Each row is a point on a landscape with many valleys, with its height.
From any point a ball rolls to the lowest of the 2 points nearest to it. It stops when none of these is lower. Distance is the straight distance between rows; heights are no part of it.
(1994) height 5.17: [123 173 101  84  51 117 100 140 139 148 177  78  88 125 118 106 143 116
 117  96  80 115 167 120 133  79]
(895) height 6.86: [135 146 155 112 113 138 154 170  62 128 123  92 137 140 160 150 127 157
 114 135  89 136 148 152 144 140]
(2030) height 7.77: [119 155 161 137 125 167 139 177  26 104 107 116 158 125 146 145 129 134
 162 152  98 114 133 144  97 123]
(184) height 3.33: [106 157 126 126  89 149 142 116 146 130 166  85 138 144  64  91 156  96
 145 106 127  75 150  86 113  71]
(2010) height 5.36: [136 132 101 115 147 137  92 121 174 119 128 166 129 148 138 152 122 101
 106 140 137 103  97 136 100 175]
(986) height 2.78: [147  79 160 134 138 133 198 118  98 136 135 123 109  92 101 104 138 129
 125 156 158 186 131 106 167 133]
(1860) height 4.68: [128 159  89  77 128 115 125 113 115 133 127 151 118 143 175 144 119 135
 112 110  68 130 173 117 178 128]
(343) height 6.07: [131  90  99 123 149 110 114  75 192  89 124 156 104 129 102 154 119  82
 105 159 196 159 101 102 142 116]
(858) height 3.89: [149 145 166 144  88  76 113 111 139 187 122  80 103 119  89 123 144 122
 148 114 121 110 136 166 141 117]
(1878) height 2.77: [114 179 161  78 116 154 132 178  72 108 111  83 127 152 121 167 135 123
 127 182 119 155 130 127 108 103]
(90) height 5.99: [125 128  89 161 115 125 153 135 154 101 129 148 122 103 168  86  64 159
 137  77  75 157 129  99 114  96]
(1982) height 5.07: [135 127 123 121 163 151  98 114 158 114 102 144 158 162 102 167 139  99
 102 159 178 106  96 139 104 169]
(474) height 2.13: [116 184 108  80 134 115  84 138 106 117 112 143 146 176 178 174  94 131
  93 149  60  87 145 141  99 132]
(880) height 4.06: [114  98 138 195 141 100 138 100 159 148 108 130 122  95 104  93 124 133
 171 118 169 144 108 126 120 100]
(1633) height 1.59: [153 123 178 159 130 165 120 152  37 122  93 132 123  98  88 145 149 113
 185 153 173 135 103 124 103 103]
(536) height 6.49: [104  76 100 153 139 188 124 142 199 117 188 183 133 128 181 124  97 122
 100 119 108 127  90 136  69 177]
(1682) height 7.46: [ 81 145  94 118 150 195 105 134 158  99 184 159 156 153 149 112 112 122
 117  97  70  94 134  97  89 101]
(1553) height 3.39: [161 140 105 131 119  50  94 122 123 167  77 140 107 120 154 146 138 146
 122 109 116 138 122 173 163 181]
(1019) height 7.40: [168 128 153  93 118 145 116 195 105 132 122  97 142 138 145 154 128 142
  81 180 156 163 120 166  99 170]
(1464) height 5.74: [108 124 139 147  97 158 101 158 206 115 176 120 127 135  98 122 120 112
 125  92 127  84 106 120  50 125]
(2166) height 6.93: [146  62 110 130 172 167 162 146 151  88 135 171 128 115 168 126  98 131
  77 161 185 187 107 118 142 183]
(1680) height 5.35: [165  75 103 138 115  99 155 126 130 171 140 144  98  94 170 111 130 160
 118 132 134 152 125 144 166 203]
(913) height 2.89: [104 140 148  94 143 166 165 120  71 126 158 129 138 153 137 129 144 128
 142 119  79 119 175 123 171 104]
(518) height 6.43: [136 159 114 133 125 115 136 136 129 109  95 136 123 120 150 119  66 145
 120 100  93 155 126 115 124 107]
(1358) height 4.48: [139 129 103 123 124 123 113 119 111 159 153 142 145 132 184 161 165 155
  98 107  72  73 141 174 129 195]
(690) height 4.85: [119  80 180 198 144 123 125 123 127 133 114 133 136  99  68 135 154 122
 166 134 210 110  78 145  80 154]
(2077) height 5.13: [139 126 125  63 160 169 129 148  84 134 146 132 139 171 167 156 157 137
  81 169 125 129 173 139 179 172]
(431) height 7.92: [ 92 174 124 106  97 177 112 161 136 111 177  99 138 147 120 108 120 118
 126  83  79  97 144 102  80  65]
(1537) height 5.75: [102 152  72 176 158 118 106 107 168 114 112 160 179 139 170 127 101 137
 145  90  86  69 134 128 110 119]
(1224) height 5.69: [100  86  54 159 117 110 110  62 218 122 157 161 128 115 136  83 152  94
 153 146 145 109 141 102 137 118]
(525) height 4.80: [118 150  94 167 159  97  93 124 173 103  68 152 138 125 132 122  73 121
 131 112 143 137  99 118 104 109]
(1053) height 8.38: [111 110 171 112 130 194 114 171 144  94 172 126 119 140 138 130 104 124
  94 134 136 143  88 139  57 141]
(122) height 6.34: [130 122 153  66 108 151  90 139 164 132 166 113  83 148 114 173 160 102
  83 158 162 140 107 152  87 124]
(1681) height 2.20: [120 129 146 123 168 199 153 134  32  87 122 176 158 119 131 144 140 101
 183 151 129 109 134 105 129 113]
(1794) height 5.34: [116 103 135 165 105 128 116 125 206 122 150 134 121 106  87 113 114 107
 138 104 160 107 103 124  76 112]
(1622) height 4.47: [165 151 137  78  85  93 105 160 126 154 104  91  87 131 134 157 133 140
 105 153 116 154 120 158 140 154]
(1428) height 7.69: [137 118 167 162 121 154 154 173  40 129 113 114 160 101 139 125 145 150
 156 127 126 117 126 165 110 155]
(1928) height 7.50: [168 110 114 102 159 154 114 175 115 123 135 146 185 152 164 138 129 143
  66 180 156 130 129 153 121 199]
(1615) height 4.49: [104 111 139 212 173 100 120 133 129 142  73 140 156 117 121 112 130 130
 169  95 155 120  98 152  90 137]
(1703) height 3.45: [154  97 163 122 135 138 154 126 120 111 127 101 107 103  87 137 115 115
 109 146 176 183 105 121 129 130]
(1493) height 5.66: [127 110  74 139 159 107 140  77 122 140 122 165 144 137 188 146 150 147
 126 127  91  97 154 137 188 178]
(1370) height 4.46: [101  86 158 201 142  90 116  98 174 131 120 119 129 102  62 113 141 105
 174 125 211 136 107 103 106  93]
(723) height 4.69: [143 127  95 140 115 108 110 132 127 134 131 157 144 121 221 155 112 179
  82  97  66  93 124 156 106 203]
(764) height 4.90: [128 137  65 128 134  93 105  73 169 147 127 151 132 131 126 114 157 117
 149 127 106 101 158 116 169 120]
(264) height 5.44: [130 125 156 171  96 127 161 138 110 134 145 104 131  97 146 109 121 161
 145  67  66 106 133 144 122 115]
(1038) height 2.84: [154 143  91  61 158 115 128 109 135 109 106 151  98 146 135 141 112 118
 107 159 133 179 140  95 190 126]
(1937) height 4.76: [159 107 169  85 144 166 126 145  99 123 126  81 120 151  96 169 161 119
  86 199 187 157 120 151 133 145]
(2219) height 4.72: [126 136 154 178 134  96 111 130 144 149  81 111 137 121  92 126 139 126
 155 107 150  98  98 170  93 140]
(1725) height 6.05: [117  97 169  87 114 175 116 125 158 169 213 112 106 146 112 132 169 119
 121 134 114 104 136 141 127 135]
(583) height 4.42: [125 147 130 131 171  87 154  97  99 136  62 137 126 129  92 115 137 113
 158 135 161 172 148 111 197  77]
(1334) height 6.06: [153 120 116 151 164 114 147 149  78 127  72 139 162 129 168 127 104 163
 110 123 141 140 129 139 156 174]
(1932) height 1.39: [112 188 114  51 135 118  94 158  85 120 109 127 124 187 176 166  81 147
  76 184  80 131 147 122 115 124]
(553) height 4.73: [138 108 181 166  76  82 125 116 173 162 132  84  87  77  60 116 123 120
 143 110 170 143 106 149 111 102]
(1629) height 6.79: [140 159 131 115 113 105 113 168 119 114  90 133 108 119 157 111  44 154
  97 126  84 169 108 119  84 128]
(823) height 6.47: [134  78 114 148 153 174 199 154 112 102 130 160 129  99 181  95  86 168
 122 121 126 189 121 103 145 171]
(1674) height 1.92: [141 121 152 164 148  99 142 143 110 118  66 126 107  96 102 110  93 124
 134 125 173 202  96 131 131 113]
(1219) height 4.33: [138 151  79  58 119  67 136 113 101 127 115 155  90 131 194 145 132 159
 118 114  82 142 164  89 200 156]
(1477) height 5.11: [124 122 165 141 101 125 113 126 150 169 139  95 133 147  87 147 158 123
 146 134 117  70 126 165  98 149]
(1512) height 5.10: [127 129 156 134  73 130 157 136 131 152 179  82 106 101 117  98 130 148
 145  75  78 117 151 127 135  88]
(870) height 3.52: [127 128 110 174 119  76 112 112 176 154 107 126 114 101 115 101 124 130
 146  95 142 132 123 143 132 105]
(2015) height 3.68: [ 86 146  76 178 119  96 136  81 150 152 111 121 148 134  97  75 147 109
 168 113 155  95 146  95 151  60]
(576) height 6.67: [144  55 119  99 158 165 156 113 145  90 157 161  94 132 138 154 104 117
  65 171 193 203 112  99 150 149]
(126) height 6.71: [152 168 157 133 101  89 139 162  57 151  81  71 140 126 149 159 129 164
 121 143 114 119 141 182 144 146]
(768) height 3.24: [111 166 160 110  90 145  89 195 135 137 135  76 123 144 146 169 103 142
 111 141  80 109 105 165  47 130]
(1067) height 8.27: [ 98 150 137 106  99 182 107 170 165 114 187 106 110 126 142  93  79 141
 107  79  82 131 127 109  73  83]
(796) height 3.95: [125 180 158 121  84 114 106 167 124 123  91  71 130 140 107 158 108 126
 143 144 110 137 109 151  90  94]
(1146) height 4.04: [141 140  96  75 101  55 121 101 111 142 133 136  98 113 179 151 172 166
 117 102  80 115 155 134 193 181]
(707) height 4.51: [137  92 170 144 129 104 120 108 149  82 105 114 105 100  60 150 103  96
 122 126 222 177  84 121 101  92]
(1076) height 8.64: [ 90 131 171 120 126 204 106 188 140 100 181 120 120 130 157 109  74 141
 104 107  90 140 104 124  48 122]
(1529) height 5.72: [127 105 140 185 135 123 162 132 107 135 113 126 149 105 137 111 121 158
 154  96  97 123 120 143 141 144]
(2143) height 3.90: [114 142 113 122 152 143 127 112 136  58 108 137 131 131  73 118 115  88
 131 132 183 164 116  70 119  53]
(1504) height 5.71: [149  89 131 117 133  84 114  54 182 130 130 132 106 133  75 162 143  94
 116 173 222 141 115 118 148 125]
(65) height 4.28: [145 121 136 123 145 146 123 128 134 153 136 126 150 146 143 150 146 128
 121 130  97  81 136 161 129 176]
(2105) height 4.70: [112 110 168 199 166 122 114 142  80 143  78 147 150 108  96 130 156 116
 185 119 185 105  91 145  79 129]
(1236) height 8.02: [ 97 174 156 127 128 164 108 173  96  84 121 119 157 144 125 141 111 124
 153 134  96  95 105 126  50 110]
(179) height 4.05: [146 115 133 118 166 106 167  78 110 151 103 132 118 138  87 130 150 118
 139 174 164 168 151 103 214 117]
(2185) height 5.54: [134  68 182 181 126 147 178 125 106 149 176 123 126  84 112  98 139 140
 171 136 126 138 119 126 130 143]
(388) height 7.11: [157 109 127  77 102 125 115 162 100 177 165 107 113 134 165 150 169 157
  90 142 106 114 151 164 163 194]
(1612) height 6.10: [105 131  95 128 105 162 112 121 195 125 191 134 135 141 102 109 142 108
 127  97 109  71 138 111  93 105]
(2008) height 4.13: [105 151 139 110  91 170 150 166  88  93 167 122 114 108 139  83 104 144
 150  80  71 159 150  83 113  60]
(566) height 3.71: [103 118 135 146 109 153 162  91 149 145 198 109 145 124  79  84 150  99
 167 130 133 101 157  85 138  86]
(1316) height 4.57: [137 165  89 114 135  86 104 101 143 141  90 134 128 145 112 127 135 108
 134 119 131 114 152 126 164  99]
(1396) height 3.60: [161 138  95  92 154  98 117 122 142 113  78 162  90 127 138 142  89 126
  87 149 157 192 110 102 163 156]
(418) height 4.17: [139 196 121  90 135  99 112 120 106 128  69 118 134 165 120 164 124 104
 125 156 111 120 147 140 157 105]
(620) height 3.51: [116 164 150 135 161 115 122 106  90 120  71 134 161 143  79 138 158  99
 178 143 169 108 127 124 138  86]
(1663) height 3.73: [139 133  84 100 102  32  92 107 136 145 114 148 118 110 159 135 172 157
 130 106  85 128 110 159 156 194]
(940) height 7.71: [ 91 188  74 121 115 158 115 131 136  98 158 135 160 162 143 110 102 114
 117  82  76  72 157  87  93  76]
(120) height 3.56: [149 118  95  87 174 120 142  76 141 117 100 155 106 142  97 141 140 102
 114 183 163 170 137  91 203 125]
(1158) height 6.90: [120 133  98  43 121 104  84 139 167 113 163 166  95 142 166 134 157 124
  85 132 104 154 108 129 119 174]
(1754) height 3.25: [124 167 162  89 140 166 145 155  64  88 109 125 144 139 113 140 121 112
 145 160 116 147 131 103 125  84]
(96) height 2.61: [126  73 130 194 134  90 161  73 137 196 142 134 131 108 157 101 157 166
 157 124 113 119 149 145 186 174]
(1181) height 3.41: [115 170 109 123 170 130 125 111 122  84  77 146 152 148 100 120 107 101
 149 132 152 139 120  84 125  79]
(1904) height 7.21: [131 131 135  52 107 158  94 182 108 156 172 119  87 155 187 148 153 164
  72 148 113 147 139 146 143 179]
(176) height 5.93: [143 145 124 145 176  95 156 121  44 138  57 140 165 141 157 140 143 145
 129 139 155 135 150 156 181 153]
(998) height 5.90: [116  86 155 109  95 167 134 127 157 187 236 120  91 107 134 102 153 144
 132 107  89 118 139 135 135 150]
(826) height 4.01: [116 145 128 138 139 146 171 114  74 100 116 154 151 112 111  99 137 124
 192 114 118 135 148 104 157  64]
(316) height 3.30: [148  99 138 165 156 112 137 108 141 148 104 129 133 119 122 121 134 131
 119 142 165 132 102 159 146 171]
(939) height 4.54: [147  68 124 139 184 168 163 108 126 106 127 154 148 134 111 133 144 110
 104 191 201 158 112 121 159 169]
(547) height 3.74: [148 130 146 144 127 121 119 155 130 132  96 112 138 133 132 137 109 132
 107 139 138 132  95 167 107 167]
(6) height 3.75: [130 142 150  97  76 135  96 201 126 152 143  88  89 135 159 163 101 157
  78 154 113 154  98 165  66 151]
(1183) height 4.78: [146  81 118 133 181 137 122  82 159 113 104 159 146 145 111 162 142 103
  98 184 213 138  99 132 139 170]
(1299) height 7.00: [156 123 114 102 109 126 122 146 124 154 148 126 105 120 163 137 131 156
 100 116  88 137 136 142 146 182]
(625) height 5.18: [101 104  62 122 108 141 136  71 183 118 187 128 100 125 104  72 132  84
 118 143 151 147 150  64 157  73]
(754) height 4.79: [175 161 134 105 112  83  94 146 117 147  61  93 111 140 115 172 119 119
  91 178 162 151 108 174 131 157]
(2164) height 4.60: [102  87  87 165 115 131 138  68 196 106 146 123 122 125  94  83 124  86
 132 143 193 144 128  73 139  73]
(1260) height 4.08: [ 93 120 113 183 117 108 142  67 151 136 140 113 128 119  79  70 141 100
 166 137 186 135 139  72 148  61]
(1971) height 1.91: [134 117 168 126 145 173 149 128  50 121 119 142 142 118  93 138 164 106
 183 160 148 120 125 114 133 108]
(2046) height 3.80: [124 139 128 131 171 160 155 136  70  99 110 142 170 152 165 144 122 136
 132 138 101 115 141 128 144 145]
(1589) height 2.35: [126  96 122 173 140 110 133  75 143 184 149 137 158 129 139 131 170 140
 157 129 105  67 150 158 165 171]
(252) height 8.17: [110 131 152 136 140 177 111 167 136  84 127 139 156 148 118 146  99 118
 129 141 128 112  83 121  43 145]
(1761) height 6.26: [122 160 138 165 143  92 142 125  75 127  59 132 130 115 128 103 107 147
 164  93 126 170 126 127 148  87]
(995) height 7.01: [ 94 110 102 129 155 188 125 139 195  88 180 172 133 130 163 110  92 126
 116 101  90 127 112 103  86 128]
(2021) height 5.61: [120 186  92  83  92 118 103 126 142 118 140 108 116 146 120 111 122 110
 111 102  87 119 166 105 143  77]
(2139) height 4.99: [141 139  97  75 150 126 138 120  80 131 135 152 124 160 189 154 144 149
  95 137  94 113 182 119 197 181]
(1893) height 3.02: [137 129 145 112  57 107 113 139 112 170 176  90  93 112 165 144 155 166
 111  90  56  93 161 166 133 145]
(260) height 3.76: [ 90 158  85 147 153 135 157  94 108  94  96 154 173 142 108  99 132 107
 178 111 140 126 144  81 153  53]
(1057) height 5.48: [146 105 159 125  99  93 108  69 187 158 152 114 111 124  52 144 159  88
 134 157 200 120 131 126 133 117]
(1088) height 4.07: [124 125 144 145 160 169 140 141 105 110 130 131 182 152 136 145 146 125
 140 131 117  81 117 149 105 167]
(2163) height 6.89: [ 99 151  82  60 149 181 127 125 142 106 176 149 107 154 141  95 111 121
 114 110  98 149 171  68 170  75]
(1643) height 5.16: [ 97 159  98 183 185  94 112 116 135 113  43 160 158 134 127 116 109 119
 161  98 157 144 117 109 104  80]
(1009) height 5.80: [134 130  93 149 194 109 150  85  91 142  85 159 169 158 167 147 150 134
 133 141 130  95 152 142 192 156]
(2133) height 4.88: [ 99  78 144 197 128 117 118 119 193  87 123 150 133 107  70 135 120 104
 149 109 205 114  80 110  70 103]
(502) height 7.58: [174  85 116 149 170 144 143 159 101 126 109 145 204 125 158 123 143 154
 106 160 166 119 134 165 138 205]
(2180) height 5.37: [132  92 197 155 112 147 158 134  90 129 147 107 114  75  79 110 141 115
 173 134 150 144 107 123 112 117]
(1877) height 5.64: [124 146 130 177  84  78 137 105 120 170 135  84 130 104 102  89 138 139
 168  76 109 105 150 140 146  71]
(1252) height 2.83: [143 138 115 177 140  67 106 126 149 164  67 137 108 111 138 115 110 149
 122  95 140 154 123 163 142 139]
(1901) height 5.47: [125 160  84 129 142  69 127  77 114 135 100 156 135 127 193 164 148 157
 119  98  86  73 177 138 192 143]
(1156) height 6.42: [151  58 121  96 139 124 138  77 170 100 152 156  88 130 120 167 124  88
  80 163 210 186  99 117 147 147]
(389) height 6.17: [127 108 179  92  98 164 100 143 170 167 183  97 108 155  95 163 178 112
 113 157 154 102 118 164  94 144]
(187) height 4.74: [110 116 149 143 113 186 158 177  94  87 171 137 112  80 133  87  97 140
 162  92  87 163 114  99  88  93]
(397) height 7.27: [137 115 176 125 107 172 143 199  94 134 144  85 125 124 139 137 128 153
 107 146 127 151 117 159  89 158]
(1970) height 5.49: [116 188  78 143 114  95  93  99 139 116 111 134 147 143 174 139 107 135
 123  76  72  62 154 129 119 100]
(1685) height 5.73: [119  74 175 154 115 176 178 128 123 169 213 116 116 102 133  98 147 151
 141 108  88 124 142 138 139 147]
(1900) height 4.93: [152 121 151  76 160 180 141 166  73 122 125 104 163 159 124 154 163 127
  90 195 163 140 145 139 152 160]
(1854) height 3.34: [ 89 173  60 176 121 100 112 109 152 126  88 116 148 149  99  81 117 106
 141  82 139  90 124  92 119  58]
(1866) height 3.81: [136 164 154 102 148 121 125 134  95 108  58 104 147 155  91 165 137 104
 142 170 152 131 121 135 133 116]
(1578) height 7.26: [106 145  95  53 137 140  80 127 145 120 181 164 100 147 194 132 132 155
  95 109  67 134 126 102 138 156]
(790) height 7.39: [166  88 104 120 150 146 120 171 146 125 149 172 145 115 180 137 115 141
  58 155 168 140 110 156 106 218]
(2084) height 5.94: [146 100 100 107 122  87  86 100 200 104 126 173 106 126 131 162 137  85
  91 150 191 152  81 137 113 153]
(1481) height 2.58: [125 175 139 113  77 109 120 130 117 146 142  74 116 143 146 158 143 139
 127 102  55  82 166 167 129 110]
(253) height 4.71: [139 134 130 115  44  95 122 122 160 174 194  92  82  96 101  94 144 128
 133  89  86 118 149 135 134 108]
(2162) height 4.22: [140 137 141 147 136 112 108 149 146 103  81 137 131 116 124 138  72 129
 111 127 146 158  80 139  84 135]
(1837) height 6.61: [144 124 120  44 108 112  78 136 160 125 142 144  85 147 128 163 155  99
  79 159 143 153 102 145 109 162]
(910) height 4.45: [155 104 132 105 133 123 119 120 125 165 143 124 130 145 119 149 166 118
 106 161 152 107 132 161 148 194]
(1956) height 5.19: [151  55 101 180 134 130 170 135 138 157 149 150 135  99 188 105 126 185
 119 123 123 130 128 153 154 214]
(1210) height 7.88: [ 99 167 168 101 131 184 134 180  65  94 151 111 151 151 152 149 129 139
 151 137  78 109 138 135  92 102]
(21) height 6.60: [125 180 166 142 116  88 154 142  31 126  58  94 140 131 148 153 135 155
 157 126 121 124 156 175 149 109]
(1969) height 5.15: [166 152 141 108 106  73  77 128 167 141  82 111  88 122  90 159 120 102
 100 135 181 149  96 163 110 138]
(131) height 0.96: [145 119 172 175 150 118 127 134  77 110  68 133 112  82  93 119 133 121
 176 131 175 175  99 126 113  94]
(229) height 1.67: [164  83 137  97 130 142 192 159  98 148 133 108  94 110 157 115 106 173
 108 134 145 188 143  98 185 171]
(1404) height 5.56: [153 105 130 141 116  75 103 108 185 127  96 147  91 107 117 149 111 101
 101 138 192 164  76 154 119 143]
(1598) height 2.73: [120 167 131 101 109 137  82 158 136 129 138 116 136 161 147 160 112 134
 106 127  79  85 129 149  77 144]
(434) height 2.97: [106 131 123 152 168 162 133 130 109  68  96 172 162 118 111 113 109  96
 175 123 141 135 102  79  98  91]
(1130) height 4.24: [119 198 152  95  85 124 129 167  96 104 106  74 115 131 111 126 101 121
 147 127  95 151 145 116 101  51]
(925) height 5.40: [120 117 127 160 105 152 157 160 153  98 159 131 110  89 129  74  84 141
 140  75  89 170 120  98 102  85]
(1114) height 2.93: [144 104 139 163 129  85 151  96 128 176 117 122 122 117 120 115 142 139
 148 131 135 138 139 151 178 151]
(1150) height 6.02: [105 134  72 158 115 115  93  97 215 121 127 147 139 140  83 118 142  98
 133 111 167  74 117  92 100 111]
(1052) height 5.41: [126 154 168 152  72  98 133 140 121 151 132  75 122 103  71  96 139 119
 173  86 120 103 133 135 107  69]
(912) height 2.96: [ 95 161 131 124 110 136 146 121 105 120 133 116 166 152  70 113 159  98
 176 108 121  72 158 101 130  65]
(412) height 2.49: [104 143 146 105 161 180 171 119  42  95 141 166 152 137 123 126 161 113
 188 137 101 116 171 100 160  89]
(279) height 5.12: [144 116 187 158  81 114 142 147 125 146 137  84 103  82  80 112 126 131
 157 109 131 137 105 153  94 113]
(850) height 5.21: [133 117 191 130 123 131 133 104 135 172 154  91 141 144  57 147 180 109
 157 157 148  78 138 139 131 142]
(1876) height 4.59: [182  85 158 104 132 141 138 138 117 157 138 102 125 125 110 143 165 124
  83 176 178 144 132 159 148 167]
(2155) height 5.25: [124 169  68 141 118  67 110  87 129 128 100 148 135 127 167 124 130 147
 132  79  85  94 164 128 168 101]
(2097) height 6.00: [107 102  95 154 107 107 117  74 211 149 167 135 125 120  93 109 150 102
 144 145 154  91 125 107 122 120]
(1610) height 2.41: [140 123 153  81 123 162 168 172  98 143 157 116  79 127 179 121 101 169
 105 109 105 165 153 103 171 156]
(1089) height 4.89: [153 104 109 174 115 117 102 137 132 156 124 139 158 116 197 137 123 159
  98 103 108  93 107 192 102 215]
(683) height 2.36: [126 147 136 166 139  85 114  79 130 179 106 117 160 150 121 145 168 133
 159 111 110  51 159 166 161 138]
(1119) height 5.29: [105 117  47 160 136 120 121  76 189 118 129 154 134 124 143  94 129 121
 149 113 119 113 136 104 153  97]
(1281) height 3.40: [113 136 112 103 170 174 155 113 124 110 145 151 162 153 140 135 130 120
 138 132  94 112 147 110 146 121]
(2013) height 7.08: [143 128 158 117 114 152 140 190  87 117 131 101 121 121 167 131  82 157
  96 128  88 156 122 138  93 158]
(1435) height 2.55: [ 97 147 123 134 174 178 144 130  78  73 116 180 180 141 129 125 124 109
 174 126 101 103 128  96 106 103]
(1012) height 3.32: [125 138 145  89 122 161 162 149 107 117 153 123 103 124 147 106 104 148
 126 102  84 168 156  96 157  94]
(1337) height 5.05: [147  86 111 190 149 142 154 125 116 149 132 142 175 115 180 124 122 168
 117 110 104  98 125 165 138 200]
(115) height 5.31: [130  94 188 146 124 125 129  91 162 146 158 104 134 133  49 154 162  99
 136 164 198 100 113 131 105 146]
(84) height 4.27: [144 123 143 134  69  85 111 101 181 178 159 103  88  96  81 104 143 112
 136 121 140 128 130 132 138 109]
(305) height 3.03: [116 175 152 116  79 122 146 136  89 131 138  69 130 134 110 134 153 130
 161  99  79  90 172 148 129  65]
(1467) height 2.16: [133 174 138  68 126 128 117 180  81 121  99  97 126 169 150 174 102 144
  88 189 111 159 131 133 125 139]
(1031) height 6.03: [ 93 117  81 145 138 175 164 101 158  87 163 142 143 123 109  83 118 108
 156 114 114 132 132  74 131  71]
(506) height 2.91: [153 126 118 131 143  83 133 137 136 124  63 137  87 107 141 121  81 143
 107 131 165 212 110 127 158 141]
(1788) height 3.98: [100 102 168 153 110 170 159 113 116 121 194 124 136  94  68  94 158 105
 195 128 139 115 135  82 107  76]
(1906) height 6.41: [100 113 120 102 153 188 161 111 146 102 175 138 124 133 125  93 134 116
 128 120 117 151 151  70 158  81]
(1973) height 7.67: [130 143 125  45 127 122  84 171 112 117 137 147  83 157 179 147  62 154
  63 170  98 167 117 102 105 148]
(1211) height 4.41: [117 126 117 154 131 113 147  94 133  87  98 116 122 101  63  99 123  96
 150 123 201 176 112  71 135  38]
(2069) height 4.14: [160 154 128  74  67  92  92 187 111 155 124 101  85 128 178 160 109 169
  78 144 107 166 117 158 106 175]
(1945) height 6.73: [128  71 129 126 155 193 179 157 121 118 187 145 126 111 171 103 116 152
 100 133 129 166 125 117 140 177]
(379) height 3.72: [130 193 142  88 122 124 142 144  65  84  85 127 135 142 129 130  89 125
 142 133  96 159 150 112 136  69]
(1738) height 6.22: [149 112 124 165 139 132 175 160  86 120 102 139 137 101 187 111  79 179
 116 108 115 159 126 114 142 175]
(679) height 3.86: [123 127 139 134 157 140 140 102 146 119 114 130 149 134  80 132 153 101
 154 142 147 106 129 109 131 106]
(182) height 7.41: [115 146 132  49 117 161  70 176 131 136 159 132  89 155 171 147 106 148
  70 170 114 152 110 138 103 150]
(1623) height 7.28: [133 159 115  61 104 106  89 164 146 109 123 136  72 132 153 120  53 144
  75 136  97 179 113 100  94 116]
(975) height 6.48: [122 120  87 104  97 128 106 118 179 143 192 128  98 119 117  96 138 113
 118 104 107 119 132 118 128 106]
(585) height 7.18: [141  87 119 129 144 147 134 146 159 116 148 156 114 122 144 129 105 125
  86 143 155 162 102 131 110 176]
(262) height 2.94: [110 184  95 159 114  97  93 109 147 135 105 109 155 156 105 123 136 116
 153  79 120  52 144 123 109  86]
(1582) height 5.70: [118 138  95 136 140 133  99 118 187 109 114 156 153 146 101 143 122 111
 129 115 130  83 114 125  83 129]
(2096) height 7.32: [ 99 154  87  49 153 169  89 121 136 115 181 168 113 171 169 122 145 127
 103 120  78 120 159  91 167 120]
(531) height 5.96: [115 125  83 170 147 137  99 112 173 126 133 167 176 138 170 146 119 137
 130 101  82  53 114 155  94 177]
(265) height 5.06: [122  72 154 196 173  92 122 102 162 144  87 133 138 113  92 135 138 113
 132 146 228 133  90 148 107 150]
(169) height 4.75: [112 128 122 164 159  93 136  98 109 122  71 139 124 109  91  89 131 111
 179 118 184 166 130 101 152  50]
(1881) height 2.23: [164  97 155 108 136 120 194 131  78 156 109 111 104 107 126 114 140 153
 125 161 156 181 155 110 209 161]
(1733) height 5.65: [ 92 121  52 134 113 156 154  87 173 121 180 130 123 132 138  65 127 108
 129 123 102 123 168  69 159  74]
(422) height 3.53: [138 175 173 115  80 100 125 147 111 154 100  62 105 129  84 144 143 127
 150 137 119 131 143 171 127  87]
(373) height 3.23: [111 167 161 124 127 127 116 121 108 133 108  99 151 160  53 147 175 100
 183 143 134  73 147 126 123  88]
(1239) height 6.80: [136 114 112 100  91 115 104 131 170 149 187 143 103 118 154 120 147 137
 114 102  82 117 127 150 126 151]
(87) height 4.23: [130  91 124 127 180 159 155  89 141 128 124 142 140 139 114 129 151 112
 133 166 146 127 124 114 157 145]
(1328) height 7.63: [151  96 144 146 160 149 158 161  49 126 116 132 196 117 149 130 150 154
 133 149 135 114 143 164 145 179]
(692) height 4.00: [161  84 175 125 113 124 125 130 151  99 127 109  93 118  89 171 108 103
  85 142 212 183  80 142 106 136]
(1940) height 5.98: [129 110 145 183 134 106 178 131 105 130  92 127 121  86 144  84 105 162
 167  88 120 182 117 126 146 115]
(589) height 6.16: [123  84  87 155 136 147 109 120 187 141 174 178 140 127 180 127 126 134
 124 106  96  84 101 156  92 188]
(866) height 6.45: [126 179 140 156 129  90 149 111  75 128  71 117 144 132 134 130 134 142
 155  94 104 118 159 152 161  81]
(78) height 4.94: [129 123 135 174 112 107 107 112 183 166 132 123 143 118 106 125 143 126
 153 100 124  70 107 156  94 154]
(1174) height 2.63: [109 167 117 162 144  99  92 106 143 142  86 123 167 158 131 157 143 128
 155  92 105  38 142 156 113 129]

Where does a ball stop that starts at each point below?
(252) => (1615)
(1904) => (1252)
(576) => (1615)
(1973) => (229)
(2096) => (1589)
(1076) => (2155)
(2084) => (1932)
(1900) => (131)
(1680) => (131)
